Points, in no order, along strands that fork, close into loops and pass close to each other.
Two points are linked if the straight distance between their rows is under 53. Some points are linked to none.
Mon: [ 10 -10  -3  15  20  -8   1 -26  10 -16  10 -10  -6  14 -12  24   4 -17
  17  -1  28  -5  11   2  18   7  10 -12  14   0 -21]
gifo: [ -6 -17   9   1  10   5  12  10  24   5  20   3   0   1   4  -2 -12  -7
 -14 -15  18 -10   0   0  -3 -21  30  -2  -3   6   1]
veb: [ -5  11  11 -12   8   4  11  17  14   7  12 -13  13  18 -23  -7  17 -11
 -10   5  -1 -18 -19 -15  -2  -8  14  -7  -5  -4  -5]
numov: [  1 -26  -1  23   1   1 -13 -23   9  -1  18   3  -8   8  23  -7  -1 -12
   8  -1   7  21  25   8  15   7  21   4  15  15   0]
nugo: [-17  -4  -8   6   3  24  -8  19  -2   6  12   0 -18 -20  15   6 -14  17
   3  -1   4   8   5 -19  -8  17  11   8  -3  12  11]
tabe: [-18 -11  13  21  18   0  -6 -14  10  15   6 -11   3  -5 -16  19   0 -24
  -7 -14  19  -6   5  24  18  -8  16 -17  -5   8   3]
kasiz: [  8  -7  18 -25  -8 -19  -7   1 -11   8  10   8   6  13   1   5 -17   7
  -6 -15  10  16  -7  31   5  -8  -3  -9   5   0  -6]
kesal: [-13  -8 -18  23  25  10   9 -12   6  -4  -5  -7   5 -11  -8  17  18 -11
  14   2  15  -4   3   1  10  -9 -12 -14  -7  -3  -3]
fetur: [  9   2   5  11  -7 -23 -19  14  -2  -2   0 -17  10  -6 -12 -17 -14  17
  11 -22 -11  11   3  -9 -10  18  -4   9  17  -9  21]
kiza: [ 10 -19  -1 -13  16   5  -3 -19   9 -20  22 -13 -24  14  -8  10 -18  13
   3  -9  16   9  14   9 -10  14  -8  10  17   3 -17]
luku: [-12  12   1   9   8 -22   0  -3  -1  18   7 -22  16   8  -8  -2  13 -13
  -7 -20  -1 -12  -7  22   2 -24   1 -10 -14  -5  -1]
Faled: [ -3   4   3  -6   7   8  16 -16 -15  -7   1  -1 -12  18  -6 -17  22  -9
   2  13 -18  -6   6  28  -5  -3 -22   7  12  11 -16]
Gufev: [ 12   1 -13   7 -39 -13 -12   5 -22   9 -15   2   6   8  14 -25  17   5
  -9  10 -23   2   6  -1   9  18 -19   8   6  -6  -2]
Kana: [  9 -20 -11  28  -3  -6  -2 -26  12  -8  10  14  -1   2  29  -4  -1  -5
  12  -2   7  12  23  -1   5  -1  19  17  10  10   5]
Fabu: [  3 -17  18   9  10  -2  19 -11  18   0  13   7  -1  -2  -3  -9   1 -23
  -4  -4   9 -14   1  13  -4 -26  15  -2   0   1   3]
vabi: [ -3 -39   4  18  22  11   4 -18  15  -4  20  -3 -13  -1   1   4 -14 -16
   3 -17  10  14  20  16  -1  -6   3   0  10   9   7]
nud: [  5  -8  12   4   8  13   5  -6  -9  -3   8   1 -20 -10   9 -22  -8   0
  -1   3 -24  -3  15  18 -24   9  -8  23  10   9   9]
namu: [  0   1  -1  19   2 -11 -17 -20   7  -7   0   0   3   5 -11  39  13 -11
  11   6  24  -3   3  -4  25   9  15 -13   5   2 -18]
Zuti: [ 10   7 -19 -25   7   6  19  -9  14 -21  11   8  -2  11   3  25  -8  18
   3  11  13  -5  -2 -10  -4 -10  -6   5  -3  -7 -20]
gemag: [  5  19   4 -15  11   9  13 -10  -8  -8   0 -10 -20  17 -20   1  11   3
   2   9 -13  -8   1  20  -7   8 -22  15   8   6 -17]
Nabe: [ 20 -13   5   7  18 -17   1 -34  21 -19  -3  -6  -1  10 -16  18  -5 -10
  12 -11  23   0  12  11   5  -6   0 -10   7 -10 -11]
tez: [-13  21   3   1   1  14 -18  23  -3   9  16 -17 -23  13   4 -12   9   0
 -16  11 -11   1  13  -2   6   8  17  13   4  17 -18]
zat: [ -2  -7  -2  -3 -10  -5  -3  10  -3   4 -17  19 -13 -17  26   7 -35   8
   8 -15   5  12   2  -7 -12  16   7   7  -2  -5  33]
kar: [  3   0   4   7  -5 -25 -16  -6   1   6 -14  -5  13 -10  -1  18 -21  11
   4 -29   4  14  -6  13   2  -5  -3  -8  -4 -10  16]
Mipeb: [ -7   6  18  -8  20   9  20  16   8  -5  15  -3  10  -1 -16  -4   1 -12
   1   2   6 -14 -24   2  -7 -12  12 -11  -8   6   3]
lodot: [ -6 -15 -16  -1  23   7   3 -10   0  -3  -2  -6  -4 -12   4  20 -21  13
   8 -21   9  19   5  18  -6  -5 -21  -2  -7  -2   5]
Dadab: [-23 -10  -1   5  16   9  -1  23   0   1   4  -8  11 -15  -6 -22 -10   3
   3 -10   4   7 -14  -7  -6  -1   2 -18  -6  10  19]
fisu: [-17  -1 -14  18  15  30  -7   1   3  -2   5   2 -10  -8   9  28   7  -9
   3  12  17  -2   7  -5  23   8  22  -7  -4  12 -11]
kipar: [ 13  -3   1   6 -35 -15 -12  13 -15  11 -18  -3   7  -5   2 -24  13   1
  -3  -1 -19  -1  -2 -10   5  17 -10   1   9  -8  14]
pav: [-23 -23 -22  10 -13   9  -2   5 -10  18 -26  20   4 -12  20  -4   4  -4
  -2  -5  15  12  -2  -9  12  -5  -3 -15 -14  -1  11]
Demeb: [  6  -7  -2 -15 -24   4  16  -1 -16  -1 -15  32  -5  -6  22 -17  -5  -1
  -4  16  -2  -4   0  -7  -6   0  -6   4   0  -3   7]
Difub: [-14 -11 -12   7  11  17  -3  19  23  10  26  -6  -9  -5  11   4 -17   9
 -14 -12  14  -6   4 -13   1 -10  27   4  -7   6   1]
Mip: [  5  11  -8  -4  15   8  15  -4   0 -10 -18  15  -3 -21   8  20 -14   7
   9  -2  -1   0  -7   0 -11 -10  -8   1 -16  -5  13]
Zava: [ -4  -2   7   4 -20 -16 -12  15 -20  14 -16  -2  14 -14   9 -23   1  -5
  -5  -9 -10  -1  -9   1   1   3  -1 -10  -2  -5  19]
vanag: [ -8  13   1  14  -2 -13  -5   5  -3  12   3 -16  11   5  -5  -5  23 -11
  -3   2 -13 -13   1  -4   2 -12   5  -4  -9  -6  -4]
nifor: [-11 -20 -17   5  -5  15   3 -16 -23  -3  -7  12 -14 -11  37 -22  -7   2
   4  11 -10  11  13   7 -15   8 -15  10   0   7   7]
fiz: [-16  15   0  17   0   8 -10   2   8  14   0  -1   9  -7  -3  39   5 -13
  -8   1  10 -15  -7  -3  11  -5  24   0 -20   5  -2]
giki: [ 20  13  31   9 -18 -11 -16  15   0   9  -4   0  -5  -6 -11  -3   1  -3
  -1  -3 -20 -11   2  -1  -3  20  15  17  13   2  16]
gek: [ 17  -4   4  -7 -26 -13 -17   0 -12   2  -8  10 -13  -5  19   0 -14  16
  -1  -7  -5  12  11  -3  -4  18   0  13  10  -5   5]
peb: [  5  28  29  11 -14 -12 -25  11  -5  16  -2 -12   1   5 -14   7  14 -15
  -9  -1 -18 -12   2   9   5  12  17   8   9   2   0]
tizot: [ -2   6 -10  -9  -4   4   8   4 -15   0 -16  13 -10 -16  28   3 -21  11
   7  -3 -11   5   0   0 -18   3  -9  10  -8  -5  23]
Monut: [ -3   1  -1  -3   4 -13   8  -1 -12  -1 -17  -4  25  -8  -9  -2   7  -6
   7  -8  -3   0 -22  15   3 -17 -22 -23 -11 -10   6]
logu: [-10  -1  -6   2  11   2  11 -16 -17   2   4  -8  -3   8   2 -19  20 -12
  -2   7  -9   1   8  27  -1 -14 -21  -7   2   4 -18]
Kibov: [ 19  30  12  -8  -8   5  13   0  12  -5  -7  -1  -7  27 -25  19  15  -4
   1  24 -14 -10  -3 -11   2  11  -2  18   7   1 -14]
kofaf: [-10 -17   2  11  20  -5  13 -16  -4   3   5 -10  -1  -4  -3 -18  12 -20
   2  -5  -2   4  11  29  -2 -18 -15 -13   2   1  -3]
ren: [  9   0  -7 -12  -9 -23 -11  -6  -2  -5 -22   8  13  -5   1  15 -12  15
   6 -13  12  13 -14   0   9  -5 -14 -19  -8 -14   1]
dafo: [  3  21  20   6  -9 -10  -5   6   0  14   1  -9   1  19 -15 -14  27 -20
  -9   4 -22 -17   4   5   3  -2  10   6   4   3  -6]
ravuk: [ -7  -2   0   6  -7   0  10   1   2  13   5  17  -2  -2  27  -1  -1  -7
 -14  -2  -7  -8   4  16  -5 -32  14   4 -13   4   2]
murus: [ 21  19   2  -3  -8   4  26 -11  19 -13   1  12   4  29  -8   6  17   0
   2  30 -15 -12   4 -26  -1   4  -3  28   2  -6  -8]
zozas: [-13 -19 -14  -7 -20   1   5  15 -12  13 -17  28   5  -9  26 -10 -17   2
   0  -9  17  16 -15  -7   0  -2   3 -12  -9  -2  12]
muma: [-16 -11 -12  12   8  21 -15  22  11   7  14  -7 -17 -12  12  -2  -9  12
  -5  -1  11   1  12 -26   5   5  23   0  -1  13   1]
buf: [ 16   2 -11 -19 -19  -7  -1  -9  -8  -5  -7  13  -6   6  16  -7 -11  26
  -6  -3 -13   6  10   4  -9   2 -20  17   1  -6  -1]
kiru: [ -1  11   1   4  -5   0  -5  17  -8  10   9 -14  -3  -3  -6 -21  10   8
  -2   0 -27  -5   5  -3 -11   9  -5  17   5   1   9]
gipog: [ -3  10 -20 -18 -10  13   4  -4 -10  -9   7   4 -10  10  13  -2  -1  30
  -4  14 -11   2   7  -4 -11   4 -20  23  -1   0 -13]
Kabob: [-13  -8   4  -1  -7   6 -12  20 -12  11  13  -2 -15 -14  16 -11 -22  16
  -3 -12  -5  16   8   1  -9  13   9   6   4   9  17]
duf: [ 13   1  19   5   2 -12   7  -8   6  -3  -2   3   2  -8  -5  -3  -1  -8
   2  -6  -3  -8  -1   7  -7 -11   5   3   2  -6   9]
fur: [ -9 -39 -13  25   3  13  -5 -10  12  -1   7   3  -7 -11   6   3 -14  -5
   6 -15  14  22  22  -7  -4   3   1   3  11   6  11]
tusa: [ 15   1  25  12 -14 -22 -20   9   2   8   1 -15   3  -9 -14 -12  -5   5
   2 -16 -11   0   6  -2  -5  21   7  10  19  -4  21]
pugos: [  6  23   6 -19 -21  -5  -9  13 -13   7  -4   0  -4  16  -7  12   4  16
  -7   3 -14   7  -4   7   6  10 -11  11   8   1 -15]
dig: [ -7   4   7  -9   8   1  15  14 -20  -4 -15   4  21  -7 -11 -15   2  -7
   5   6  -4   1 -32  13  -4  -9 -17 -26 -10   0  10]
div: [ 13 -24  14 -13  -5  18   6 -14  -5 -22  -4  19 -22  -8  -4 -11  -7   3
   7  16   7   8  10  -9 -11  22 -10   6  21   7   0]
bez: [ 22   4  10 -14 -34 -20  11   0 -11   3 -31  21  21  -1  13 -11   2  -6
 -13   3 -16 -14 -11   9   0 -11 -11  -3  -2 -12  12]
Ladun: [  9  -3 -10   0  15  -1  -2 -13  11 -19  19 -14 -21  11 -14   2  -3  13
  12  -1   7   1  15  -9  -8  18  -8  16  17  -2 -13]
Zogi: [-10  -9 -22   7  18  16  13   1  16  -2  14   2  -1   6   3  33   2  -6
   2   4  22 -16   2  -8  14  -6  14  -5  -5  -1 -21]
dabi: [ -1  22  11 -13   0   4  -8   0 -21   3   0 -10 -19  12 -14  13  10   4
  -5   4 -12   5   2  27   4  13 -15   7  10   8 -19]
til: [-23  -3 -20  12  29  19   5   3   4  -1  12 -24  -3 -11 -16  10  10  -2
  11   2   8  -3   1  -8   6   3 -11 -14  -7   2  -7]
biru: [  0 -13 -19   4  11   3   0 -27  -2  -4   6   2  -6   5  21  16  -8   6
   6  -6   6  17  16  21  -1  -4 -11   5  -1   4  -8]
poz: [-26 -23   8  21  16   0 -10  -5  17  18   8 -14   8  -5 -15   4  -9 -12
 -14 -27  24   1   2  13  12 -10  13 -15   0   5  11]
zug: [-12   2  20  -2 -16 -11 -19  14 -13  16 -18  -2  22 -10  -9 -10  10 -13
 -14  -5  -5  -6 -23   2  11   3   8 -22  -6   4   7]
siz: [-12 -19 -14   0   4  16  21   3   6  10  11  21  -7  -7  30  -4 -13   5
  -4  -3   4   3   8   5 -13 -24   6   7  -9   6   6]
Zol: [ -3  -6  -7 -21  -2  24   2 -13 -17 -17   2   4 -21   4   3 -13  -2  26
   0  18  -6   4   2   1 -15  17 -23  22   8   7 -11]
kig: [-16 -17 -14  14 -16  -2 -13   9   1  11 -16   5  15 -16   8 -13   9   2
  -3  -1   7   3 -10 -33   6  -1   5 -17 -13  -4   9]
Vifin: [ -5 -17  -5  28  32   0  14 -24   5  -6  12 -14  -7   0  -5  -5   2 -24
  12 -11   6   4  16  25  -3 -11  -6  -1   2   5  -1]
Zav: [ 18 -18  29 -23   4   9  12  -6  -4 -16 -14  22 -12 -10 -15  -6 -11  -2
   5   9   6   6  -6   5  -9  11  -7  -6  17   7   8]
Zed: [-15  -2 -26 -10  22  10  17   3   1  -9  15 -17   7  -1 -15   7   8   8
  12   2  11   0 -12 -12   2  -5 -22 -19  -2  -5 -16]
gube: [ -5 -11  -6  16   9   9  -5 -18  10   0  21   0  -7  16  24 -11   8 -16
   2   5  14  10  17   6  24   0  31   0  11  19 -14]
Deven: [ -4  -5  -9  -4   4 -13   2 -14  -8  -6 -23  -4  15 -10 -10   9   1   3
  10 -11  10  14  -9  17  11 -11 -30 -26  -8 -14  -4]
bur: [ -8   3   9  -4 -14  -1  -6  15  -2  17   2   7  -1   3  25 -17  -3  -7
 -22  -4  -9  -7   2   8  -1 -27  19   0  -8   5  -1]
Vum: [ 15  -2  19 -16 -23 -17  10   9 -15   3 -19  25  20   2  11  -8 -12  -5
  -9  -6   1  -3 -20  16  -3  -8   6 -10  -1  -6   9]
pif: [-29 -10   5  16  11   0 -22   4  21  24  -3 -12  19  -6  -6  -2  -8  -1
 -19 -24  22  -8  -7   0  11 -11  18 -16  -6   8  10]
Zos: [ 10  15   7   9   5   4   5   4   1   1  11  -9 -13   0  -7 -14   6   0
   5   6 -22  -7  10   5 -14   8  -4  26   6   2   1]
Dirip: [-16   0  -6  14  18  22  -6  -9 -14  -8   9  -7 -17  -8   5  14  11 -12
  12  15   9  14  11  10  14  17   4  -7   3  18 -15]
lir: [  4   8   8 -13 -17  16  23   6  10   0   0  13   8  20 -11  -3  22  -6
 -10  35 -14  -9  -4 -27   1  -4   2   6  -1  -3 -10]
basip: [ -2   0   7   3 -18  -8 -20  15  -3   7   2   1   2 -10  -2   4  -1   9
   2  -2   4   3  -6 -20   3  13  14  -1   3  -1   4]
Fugin: [ -6   3   7  17 -10  -1 -16   3   9  11  -1   7   3 -15   1  28  -2  -3
   1  -3  11 -11  -4 -18   4   6  25   3  -7   5   9]
Lape: [ 26  17  25 -20   6   4   8 -10   3 -21 -22  12  -3 -10 -22  18  -1  -5
   6   9   0  -7  -9   6  -3   1  -3  -7   0  -7   1]
fateg: [  1 -16   8 -10  17   6   5   3   4  -7  29  -7 -14   0 -11   2 -20  10
   3 -12  11   7   2  11 -13   7   1   3  13   7   1]
bere: [  4  -5 -20 -24  -7   8  20   1   8 -12  11  11  12   8   7   5   1  19
   3  20   5  -2  -9 -26  -2  -8 -11   1  -4  -6 -12]
neto: [  2   7   3 -18  -1   4  14  20 -20  -4 -17  16  19  -7  -1 -11  -7   0
   5  11  -5  -1 -29  -5  -9   3  -8 -14  -7  -4  18]
sumep: [  1   0 -31  -2  13  16  17  -3  13 -10  11   8  -2   4  12  40  -5   8
   5   3  16  -9  -2  -8   9  -9   0   3 -10  -8 -17]
Nid: [ 17  -1  -2  -9 -22 -18 -16   7  -9  -6 -23  12  -9 -13  21  -4 -31  18
   5 -15  -2  16   5 -13 -11  29  -4   7   7 -15  27]
zum: [ -2   9 -15  13 -10   3  -5  -4 -12  -2   2  -2  -1   4  17 -10  22  -2
   7  19 -16   4  11  -5   7   8  -4   8   4   4  -8]
bege: [ 12  31 -21 -23   9   1  -7  -4   3 -18 -13  -3  -4  -9  -1  17 -14  31
   6   1 -17  10   0  -6 -12   9 -17   9 -17 -16   0]
Pomor: [-15  26   0   3   4  -6  -8  13   7  17  11 -13  14   2  -9  29  -3  -8
 -16 -11   4 -16 -16   0   5  -9  22   1 -24  -3  -6]
gulep: [-12  18  24 -13   1   2  -8  19   5  10  -1 -12  17   9 -22   5  13 -16
 -14   6  -3 -15 -22 -10   2   0  19 -11  -7   5  -7]
dogo: [-19 -10  12  10  19   1  -5  16   9   3   7 -20  10  -9 -18 -34   2  -8
  -6 -12   4  -3  -7  -6  -1  -5   8 -18   5   8  15]
Fivud: [ 10  25 -21 -28  11   4  -4 -19   3 -23 -14   1  -9   2   0  20  -5  23
  -1   5 -10   8   5  12  -7  -1 -21   3 -19 -11 -21]
zepa: [ 29   2  12  -1 -20 -20   6 -12  11  -1 -22   5  -4  16 -14 -18  13   1
  -5   1 -21 -10   0   7   6  10 -16  14  18  -5   3]
baz: [ 19  19  12  -8   5  -5   2  -3  12 -15 -15   3   9  -9 -17  31   0  -1
   9   6   7  -9 -17 -14  -2  -3   5  -2 -11 -11   5]
sadel: [ 17  22   9 -10 -24 -16  -1   1  -3   8 -17  -3  -3  21 -19  -2  15   7
  -8  -1 -32  -7  -6  13   9  11 -19  11  10  -1  -5]
Zim: [  8  16 -12 -27   7   8  -2 -14  -8 -21 -17   4  -6  -6  -2  33  -4  13
   2   8   7  10  -5   8   4   0 -22 -13 -10  -6 -21]
Dilev: [ 17  15   3  -4   6 -16 -11  14   5 -10   2 -11  15   0 -11  -4 -21  24
   7 -15  -7  10  -7   0 -12   9  -5   6   4  -8  18]
mibu: [ 16  20 -13 -15   5  -9  -3   4  10 -10   3  -6   5   0  -3  10 -17  31
   7  -7  -3   7  -3 -13 -10   6  -6  12  -4 -13   3]
zege: [ -8 -12   6   9   7  -2  -2  10  15   1  13 -17   6   0 -18 -29  13  -8
   2  -3   2  -4   3 -19  -5  -2   8  -4   8   2   2]
pulu: [ -2 -29  -7  13 -27  -5 -12   3   0   2 -11   9   9  -9   4 -30   9  -6
  -3   1   7   5  -1 -30   6   7   5 -11   3  -6   4]
neso: [-13 -15  -2   0  -6   2  -1  22  -8   0  -3   9  15 -12   1 -18 -17   6
   6  -4  16  13 -17 -11  -3  10   3 -19   0   2  17]
Dav: [-13  18   1   4  -2   2 -23  28  -4  18  13 -26  -9   3  -1 -19  12   8
 -11  -2 -17   1   6 -11   3   7   5   9  -2   2   0]
venod: [ 10  -6  -6  -1 -19   2  12 -15 -15  -7 -29  29  -2 -10  28  -8   1 -13
   4  21  -5  -3   8  -3  -2  -1 -13  -3  -2  -8   5]
Zuk: [ -8  14 -14 -14  10  13   0  -7 -15 -10   0  -9  -8   1  -8  31   9   1
   5  14   8   6  -2   8   8   3 -20 -13  -2  -1 -30]
Vel: [ 13  22 -12   3  14  -9  19 -16   9  -9   1  -2   5  11  -5  11  13  -8
   7   9  -5 -12   2   2  -3 -18 -11   7 -12 -16 -11]
vuke: [ -3   8   4 -10 -23   2  -7  25 -11  10  -5   7   6  -8   3  -3   0  10
  -2  10 -10   3 -13 -28  -1  15  10   2  -5  -2  11]
Pagi: [ -4  -8 -20   8  -2  -6   3  -5  21   5  22  -6   7  21  15 -17  10  -4
  -7   5   8 -16  11 -18   5 -21  20   3  -3  -3 -16]
kape: [  6  -1  18  -7  -5 -21 -15   1  -8  11   1   2  11  -2  -1  19 -26   9
  -2 -25   9  15  -9  26   5  -3   3 -15  -1   0  12]
daziv: [  3  -1 -18  -5  23  -2  10  -3  12 -13  19 -25  -2  11 -26   3   2  10
  16  -7  15  -1   0 -19  -5   9 -15   0   9 -10 -13]
sanug: [-19 -17  -4  30  -3  -2 -25   5  -2  26   5 -10  -3 -13   7   0 -14   3
  -3 -26   1  17  20   8   6   1   7   1  -1   2  20]
tuve: [ -5 -15   0  14  -6  -9 -14   0   3   3  10 -12  -2   3  -7 -26  14  -5
   0  -2   1   3  15  -6   4   4   3  -5  14   4  -7]
sukoz: [-13  -2 -18   6 -15  15  -1  -5 -25  -3  -9   9  -8  -7  28 -27  10  -3
   0  23 -13   8  11  -4  -1  12 -12   5   1   9  -3]
pulid: [  6  -5   5 -14  -4  22  12  -8  -5 -18  -3  14 -15   0  -9 -10   7   7
   5  27  -5  -1   2 -11  -8  18 -14  15  14   9  -6]
Kubo: [  0   5   2  -3 -29   3  -5  17 -10  13 -12  10   7   0  15 -18  11  -7
 -16  21 -17  -3  -5 -27   0   2  11   3 -11  -4   3]
mido: [  6   3  -9 -15  22   8   2 -10   5 -18 -20   3  -7 -18   0  15 -22  19
  11 -13   5  16  -3   8 -12  -3 -18  -6 -10  -6  10]
maza: [ -1   8   5 -16  29   7  25   7   1 -11  11 -11   5   5 -34  -8   7   0
  10   7   0  -7 -18   6 -11  -5 -15  -8   2   1  -3]
dab: [  3  -1 -13  17   3  -4  -2 -12   0  -3   9   1  -6  -3  20   4   1   1
   9   1  -2   7  15   3   0  -4   1   8  -4   1  -2]
dofuf: [ -8 -11   3  14   1  -6 -13  13  -1  13  13  -7  -4 -16  12  -3 -28  14
   1 -29  -4  18  10   0  -9   7   9   7   3   4  27]
kevu: [  5   4  13 -22  23   3  12   3   1  -9  18  -8  -7   8 -19   3 -10   7
   6  -9  11   1  -9  16  -9   2  -7   1   8   3  -6]
nava: [ -3 -20 -11  25 -13  -5 -16  -2   5   0   2  -4   0   2  11 -33  18  -7
   2  10   2   5  16 -25  11   2  10  -3   9   4  -6]
pul: [ 13   0  11 -21 -14  -9   9  -5   5  -5  -1  17   5  13  -9   9   7  -1
  -1   9  11  -5  -6  -2   7  -6  -1  -3  10  -3 -16]
vup: [ 13 -11 -15  -1 -11   0  11 -19  -8 -16 -31  19   5 -12   7  -2  11  -6
  11  21   5   3  -4 -15   8  -3 -23 -13  -3 -15  -4]
kod: [ 17  25  13 -24  -7   5  10  13  13  -6  11   6   1  21 -22  26  -2   8
  -4   8  -2  -9 -13 -13  -2   5   8  17   1  -1 -11]
tarom: [ -3  11  -8  11  22  -7   3   8   8  11  26 -26  -8  16 -11  -8   7 -13
  -6  -7  -1 -19   9   0  -4  -7  17  12  -9   1  -8]
Soz: [ -8 -14 -10   7   5   4  -1  -8  18  -1  16  -4  -2  20   9  -6  15 -16
  -3   7  22 -13  11  -8  17 -11  22 -12   9   5 -23]
Furon: [-20  10  18   1  -8   1 -21  11  -3  13 -14  -6  14  -9  -6   5  12 -15
 -15   4   3 -10 -18 -11   9  -5  14 -19 -11   7  -2]
gog: [ 24  12  -1   9  17 -20   8 -29  14 -17  -7  -3   0  15 -14  12  12 -11
  13   4   3 -11   7   7   3 -12  -4   4  -1 -12  -7]
sud: [ -4  19  -1   0   4  10  -5   6  -2   2  24 -13 -18  24  -3   4  11 -11
  -3  16  -1  -5  13   3  10  12  18  13   6  11 -27]
muden: [ 14  16  10 -17  -3   5  17  20  -6  -5  -7  13   9   2   1 -13 -12  16
   4   8 -14  -6 -18  -5 -17   7  -5   6   0  -1  19]
kula: [ -2 -17  -8 -16 -11  13  26   0  -5  -6   1  27   0  -8  19 -22 -14   8
  -6   8   1   0  -3  -6 -15 -13  -5   6  -3   2   6]
sobi: [  6  17   5 -11  -5   1   3  27  -1   7   8  -4   7  10  -9 -20  -2  24
  -2  -2 -29   0 -12  -3  -9  17  -8  22   5   0  15]
vitak: [  0   6 -12  19   9  -7   8   2  21   7  22  -7   2  17   7  -4   5 -15
 -10  -1   3 -22   8  -5   2 -22  27  14 -16  -2  -8]
nol: [ -9  -1  11  22  21   3   3 -13   0   0  -1  -6   0 -11 -13  18  10 -28
   1   2  13  -9   1  14  11  -5   8 -11  -4   5   2]
kopez: [-12 -12  -1  25  13  10 -14 -15 -12   1   4  -9 -14 -15   2  14   2 -11
  11   2   2  20  18  15  11  15  -3  -7   4  12   1]
kav: [ -5   5   0   3 -11   3  -4  -7   5  -3  -9  12   9  -2   1  43   9 -15
   1  10  18  -6 -10  -7  16  -7  14 -10  -8   1 -18]
faz: [-23  -9   5  12  -5  -4 -27   2  11  23  -8  -2  11  -2   8   2   6 -10
 -21  -8  13  -6  -3  -2  19 -18  18 -18 -10   7  -4]
govo: [  0  24  -5  -3  13   1   7  13   2   9  25 -18 -12  31 -13   4   8 -12
 -12   4  -8 -16  10   0  -1  -4  17  18  -7   4 -20]
pumub: [  6  -8 -21 -12 -14  -2  16  -3  -3  -6 -11  11  19  -4   2  -7   8   8
   6  13   0   5 -13 -24  -1  -7 -20 -10  -7 -16  -3]
bofip: [-12 -13   0  35   9   1 -20 -14  -7   9  -2 -15  -6 -17   4  10 -10  -4
  11 -15  -1  23  22  15   8  13  -8  -1   3   2  17]
gepo: [ 20   3  14 -27 -24 -25   0  -3  -9   6 -14  16  10  12   7   1 -11   9
 -10 -13  -2   7  -8  29   4 -15  -7  -2   2  -5  -4]
dabud: [ 29   5  13  -1 -25 -15   9  -7   0  -1 -26  14  11   3   6 -16  14  -9
  -4   8 -21 -20   1   5   1  -7 -10   6  10 -10  12]
sutor: [ 16  -3  26 -14  12   1   6  -7  -1 -19 -18   7  -5 -16 -26   5  -4  -4
  12   4   9   2 -11   6  -3  10  -8 -14   9   0   8]
dut: [ 21  14   8  -8   4 -11  17  -1  15   0   1   2  10  10 -13  -6   8  -2
   4   4 -17 -16  -8  -3  -9 -13  -5  12  -2 -12   6]
Did: [  0 -25   3  -1  -1  16   6 -15 -17  -5   6   6 -20  -8  28 -26 -12   5
  -1   4 -15   8  17  16 -23   4 -14  17  10   9  11]
Ruf: [-13   7   2  -4 -23  10  -5  20 -19  14 -13  11  -5  -4  30 -23   5  -7
 -21   9 -17   1   4  -4   0 -10   7  -2  -9   5   2]
muzi: [ 19  23  15 -24   5  -4   3  10  12 -13  -1   0  12  10 -26  27  -3  11
   5   7   6  -6 -22 -16   1   8   6   1  -3  -8  -2]
tol: [-23  12   0   4   8 -17  -9   9   1  18   8 -15  29   3  -9  12  -4   1
  -5 -22   7  -6 -20  12   5 -15   7 -15 -15   0   5]

A piece is two or more points that can be reached from each other along the links. Count, over all rows, the pieces, the separate loops (a circle has one, a figure eight two, a Y none), the forks (points with three links) and the tips (points with one).
pieces -> 4
loops -> 4
forks -> 4
tips -> 4

How many points has the smallest loop of links through each point below? Write - if it is on no loop.
kiza -> 18
Dadab -> 10
peb -> -
dab -> 19

A fork is a point with three links, a tip a point with one. Leave the first point through the second and follow the links. Name the first fork or tip that comes.
fetur / Dilev -> Zuk
Zuk / Zim -> fiz
sutor / Lape -> lir
zepa / sadel -> fur
kiru / Zos -> dab
fateg / kiza -> Furon
Vum / gepo -> kiru

Name the points in between on the shortest way along the links from the first point to the second, in order.
fiz / duf -> kav, namu, Mon, Nabe, gog, Vel, dut
div / Soz -> pulid, Zol, gipog, buf, gek, Nid, zat, tizot, Mip, mido, lodot, biru, dab, Kana, numov, gube
kevu / zug -> maza, Mipeb, veb, gulep, Furon
Did / numov -> nifor, sukoz, zum, dab, Kana
gemag / kape -> dabi, pugos, sadel, zepa, dabud, bez, Vum, gepo, kasiz
